The views of a scene show one set of named points, each view turned or mirrored, shifted and resized as a whole, with a little noise and some points left out.

Scene 1
View 1
Q_198: [ -9 -11  15  -2  11  12  12   0  -6 -15   1   4  -4 -12   7  -1  17  22
 -14  -7  15  -6 -17  12 -11  -5   0  -9]
Q_325: [-17  -8  22  21  47  14  35 -16  -3 -35   5  29   8 -15  -1 -27   8   6
  12  21  22 -19  -2  -8  10   9  -3 -16]
Q_916: [-24 -20   7 -14  15  11  12   0   5 -20  -9  -3   4  -3   4  18  12  20
 -30  -2   8 -20 -13  15 -18 -23   7 -23]
Q_886: [-14 -17   8 -13   3  14   8   4  -1 -13  -5  -3  -5  -8   8   8  17  27
 -28 -10  13  -8 -14  17 -17 -18   4 -15]
Q_263: [-20 -18   6  -1   8  18  15  -7   4 -21  -4  11  -3 -12  10 -21  15  32
 -14   3  27  -4   0   3  -8 -17  -2 -16]
Q_582: [-11 -13  13  -6   7  13  10   1  -3 -14  -1   2  -5 -10   7   2  17  24
 -18  -7  14  -6 -17  13 -13 -10   2 -12]
Q_308: [-15 -14  14 -12  17   8  12   4  -2 -16  -2  -5   0  -5   2  26  14  13
 -25  -7   2 -20 -22  20 -18 -11   9 -16]
Q_343: [-26 -20   7 -10  17  13  17  -5   5 -22  -8   5   3  -5   5   5  10  23
 -25   3  13 -18  -6   9 -14 -21   5 -23]
Q_116: [-23 -22   1 -24  -3  14   2   6   6 -10 -12 -13  -3  -2   8  22  16  31
 -42 -13   7 -12 -14  22 -28 -32   7 -21]
Q_405: [ 12   3  30  20  17  14  15  -3 -20 -12  19  19 -13 -25   7 -25  21  15
  16  -9  25   7 -23   5   5  26  -8   7]
Q_89: [ -7 -12  15 -10   7   9   5   7  -7  -9   1  -4  -6  -9   7  15  18  20
 -22 -14   8  -9 -24  20 -17  -8   4 -10]
Q_194: [-18 -16  12  -8  18  10  14   1   0 -19  -4   1   2  -7   3  13  13  17
 -23  -3   9 -18 -15  14 -15 -13   5 -18]
View 2
Q_325: [ -5  45  -3  28  26  44  18  -5   0  10  11  14 -13  43  26 -22  26  23
 -16 -30 -15   8   7  10  -5 -36  -1 -15]
Q_308: [ 11  -2  -4  -7   3  24  17   7  10  35   1   2   5   1  -1  -3   1 -11
 -23  24  -2  -3 -14 -31  -3  12  -7 -22]
Q_116: [  9 -17 -15 -11 -16   4  12  20   1  27  -7 -14   6 -17   0 -13   2 -36
 -30  15  10 -17 -21 -36  -6  22 -10  -7]
Q_89: [  5  -3  -9  -9   2  12  23   2  13  25   6   9  -5  -8   3  -1   5 -18
 -29  23  -9   4 -21 -28   0  10 -10 -10]
Q_405: [-10  28  -7   9  27  16  39 -28  25   6  29  42 -38  10  19   3  22   6
 -32   9 -40  34 -20   0   7 -25 -13   4]
Q_263: [ -7  16 -17  15   1  12  17   4  -3   6   3   0 -14   9  22 -24  23 -13
 -29 -22  -5  -2  -9  -4  -4 -17 -10   6]
Q_343: [  6   6 -10   4  -1  20  12  14  -2  23  -3  -8   3   7  10 -18  10 -14
 -23  -4   6 -12  -8 -19  -7   1  -6 -12]
Q_194: [  7   4  -6  -1   2  23  17   9   4  28   0   0   3   5   5 -10   7 -11
 -24  11   0  -4 -12 -24  -6   4  -5 -16]
Q_916: [ 10  -2 -10  -3  -5  21  12  16   1  29  -5  -9   9   3   5 -14   4 -16
 -23   8   7 -12 -11 -28  -7  10  -7 -17]
View 3
Q_325: [ 40  20  19   0  42   2 -14 -17  11 -22 -28  15   6 -18  -7 -35 -14  19
   0  18   3  35  10  42   3 -14 -37  39]
Q_308: [ 15  17 -15  30   0 -11  19  40  -9 -14  11  28 -24 -50  -6 -12  21  20
   7  27  31  17 -11 -16 -25  27 -11  -1]
Q_89: [  7  19 -13  30  -8 -25  15  41   4 -11   1  26 -12 -45   8  -5  20  19
   4  30  27  17 -25 -17 -19  34  -7  12]
Q_916: [ 17   9 -16  30   2  -2  17  36  -4  -6  14  26 -26 -44   0  -3  20  11
   6  17  30  23 -12  -6 -18  23   0   4]
Q_198: [ 14  17  -4  24  -1 -20   5  28  10 -13  -6  21  -3 -36  12  -6  12  14
   0  24  20  23 -22   0 -10  26 -11  23]
Q_405: [ 15  38  18   7   9 -51 -14   8  33 -28 -51  13  33 -22  17 -22  -9  27
  -4  43   4  19 -30   8  -2  26 -40  56]
Q_263: [ 22   0  -1  23   1  -2   3  13  18   1  -2  19  -8 -22  21   2   8  -2
  -1   5  14  35 -17  22   5  15   3  34]
Q_116: [ 10   0 -27  41 -18  -3  27  52  -4   5  30  30 -35 -49  12  13  31   2
   6  14  36  22 -24 -17 -20  37  20  -3]
Q_194: [ 20  13 -12  28   6  -4  13  31  -3 -10   8  27 -22 -42  -1  -9  16  15
   5  20  27  24 -10  -1 -16  21  -6   9]
Q_343: [ 25   2 -11  27   6   8  13  25  -1  -2  14  24 -26 -37   3  -5  15   7
   4   9  24  30  -5  10  -9  14   1   9]
Q_886: [ 16   4 -16  34  -8  -7  18  38   3  -1  15  26 -22 -40  12   5  21   5
   5  15  28  26 -19  -4 -12  28   7  11]
Q_582: [ 13  13  -9  26  -4 -18   8  32   9  -8  -3  23  -9 -35  11  -3  15  11
   3  23  21  23 -22  -1 -12  28  -4  21]
View 4
Q_325: [  4  19  10  25  23  34  14 -37 -13 -19 -23 -21   2  30  -8  16   1  33
 -30 -49 -23 -21  15  -9  23   5  17 -47]
Q_886: [-18  24  -1 -16  -3  34  20 -14  -3  -2   6   4  -7  -2 -15  -1  11 -20
 -24  -2  -6 -10 -39 -15   2   7  -4 -31]
Q_916: [-14  27  -1  -9  -9  36  20 -16  -4  -2   4 -10  -8  -2 -15   1  10 -18
 -25  -3  -8  -2 -49  -9  10   7   8 -40]
Q_343: [-13  26   1  -7  -1  36  19 -19  -4  -5   0  -4  -6   5 -14   2  10  -9
 -26 -12 -10 -11 -32 -14   8   7   3 -38]
Q_405: [ -5  -4  11  14  35  18  11 -38 -12 -24  -6  17  16  16  -5   6 -14  26
 -16 -36  -6  -6  29 -12 -16   0 -15  -3]
Q_116: [-24  28  -4 -25 -13  35  21  -8   0   4  14   6  -9 -11 -17  -6  14 -33
 -22  10  -1  -4 -59 -15  -2   8  -5 -32]
Q_89: [-16  12   2  -7   2  26  17 -21  -5  -8  11   6   1  -5 -12  -2  -2 -15
 -17  -4  -1   6 -34  -9  -7   4  -6 -18]
Q_198: [-14  14   4  -2   8  28  17 -23  -6  -9   1   6   1   4 -11   2   1  -3
 -21 -13  -7  -5 -18 -12  -3   5  -5 -24]
Q_582: [-15  16   2  -7   6  30  18 -21  -6  -8   4   5   0   2 -14  -1   3  -8
 -21 -10  -5  -5 -24 -13  -3   5  -6 -24]
Q_308: [-11  18   1  -2  -5  28  18 -22  -5  -8   8  -9  -3  -4 -13  -2  -2 -16
 -17  -5  -3  13 -48  -3   3   5   7 -28]
Q_194: [-12  22   2  -3  -3  30  19 -21  -5  -7   3  -9  -4   1 -13   1   3 -10
 -22 -10  -9   1 -38  -8   7   6   7 -35]
Q_263: [-16  25   0 -10   9  39  19 -17  -5  -5  -6   7  -3  12 -14   3  18   0
 -32 -19 -13 -32  -8 -24   6   6  -6 -39]
View 5
Q_916: [  8 -22  42 -47  36 -22   0   4 -41   7 -21   4 -21  28  16  22 -12   0
  17   1   6   1 -16  -9  39  -8 -14   3]
Q_198: [ -1 -10  40 -36  17 -20   8   3 -10  -6 -14   1   3  16  -5  17  -5  11
  26   1  33  -2  -1   4  25  -5  -6 -12]
Q_886: [  5 -12  36 -50  26 -13   5   7 -27  -5 -16   0  -5  34   6  17  -7   8
  23   5  13   6 -19  -1  30  -3 -13  -6]
Q_194: [  2 -20  43 -37  28 -27   2   0 -28   5 -22   2 -16  15   8  22 -10   3
  21  -1  17  -4  -4  -6  34  -7 -10  -1]
Q_308: [ -5 -26  37 -45  25 -31  -2  -6 -32  10 -40  -1 -12   8   6  29 -17   5
  12  -4   9  -8 -10 -18  31   0 -12   0]
Q_263: [ 14   1  53 -27  28 -13  14  14  -7 -13  18   8  -5  28  -1   3   3   6
  40   8  44   7   2  24  33 -15  -5 -12]
Q_116: [  6 -15  24 -68  28  -2  -1  11 -41  -5 -27  -6  -4  48  12  22 -11   7
  11   7  -9  13 -41 -17  28   4 -20  -1]
Q_582: [ -2 -11  39 -42  18 -21   8   2 -11  -5 -20  -1   4  14  -4  19  -6  12
  26   1  31  -2  -2   1  24  -3  -7 -11]
Q_405: [-23  -6  52  -5  -8 -45  18 -11  43 -10 -16   1  30 -31 -37  14   0  23
  44  -6  90 -21  46  19  10  -6  15 -28]
Q_325: [  8 -14  89  20  36 -54  13  -6   2  12  17  20 -31 -22  -1   8  -2  -4
  54  -5  80 -25  58  34  51 -36   7  -3]
Q_89: [-11 -17  30 -48  11 -22   4  -3 -13  -1 -36  -5   7  11  -5  25 -11  13
  16  -1  20  -5 -10 -12  19   5  -8 -10]
View 6
Q_116: [-29   0   5  32  26 -13  -1 -45  30 -13 -49 -22  -8  51  10   2  16  -3
 -21  16   6 -25  26 -17  17  -9  25  29]
Q_405: [-20 -10  10  -4  -9  16   7 -30 -12   6 -37 -41  27 -57  17  -2  18  -1
 -27  27  33   7 -57 -18 -40   0 -47  40]
Q_89: [-22   0   6  24   9  -3   0 -46  15  -2 -49 -33  -8  14  17   1  18  -3
 -21  16  14 -18  -3 -20  -2 -18  -8  34]
Q_325: [ -5  -4  47  36  -1  25  26   6  16  30 -36 -31  47 -56  -3 -10  -7   0
  -5  17  38   6 -59  21 -17   7   3  42]
Q_582: [-25  -2  11  22  12   1   3 -35  14  -4 -45 -30   7   7  12   1  14  -2
 -21  19  18 -12  -8 -13  -5  -7   0  35]
Q_263: [-31  -9  20  17  20   6  10 -16  18  -8 -38 -19  36  -2  -2  -5  12  -4
 -20  26  28  -1 -16  -2  -5  21  22  34]
Q_198: [-22  -3  13  20  10   2   5 -33  10  -1 -45 -32  11  -1  11  -1  14  -2
 -20  19  19 -10 -16 -13  -9  -7  -6  36]
Q_916: [-18   4  20  43  18  -2   7 -31  33   6 -48 -27   1  28   5  -1   7  -2
 -12  10  10 -21   6  -4  14 -14  22  34]
Q_194: [-16   2  19  39  12  -1   6 -32  25   8 -46 -30   3  13  10  -1   8  -2
 -11  12  13 -17  -5  -5   6 -14  10  35]
Q_308: [-16   4  16  37  11  -1   5 -37  23   7 -47 -32  -5  14  14   0   9  -3
 -14  12  11 -20  -3 -11   4 -21   3  36]
Q_343: [-21   2  24  39  19   3  10 -21  29   3 -44 -23  14  16   1  -3   4  -3
 -13  15  16 -13  -3   2   9   0  27  35]
Q_886: [-28  -1  11  28  20  -4   2 -34  24  -5 -44 -24   5  27   7  -1  14  -5
 -20  18  14 -16   5 -11   7  -4  17  33]

Which points are out of place in each view (at most two, in the order of its rows)? Write none if all are in place.
view 1 -> Q_886
view 2 -> Q_325, Q_263
view 3 -> Q_916
view 4 -> Q_343
view 5 -> Q_198
view 6 -> Q_308
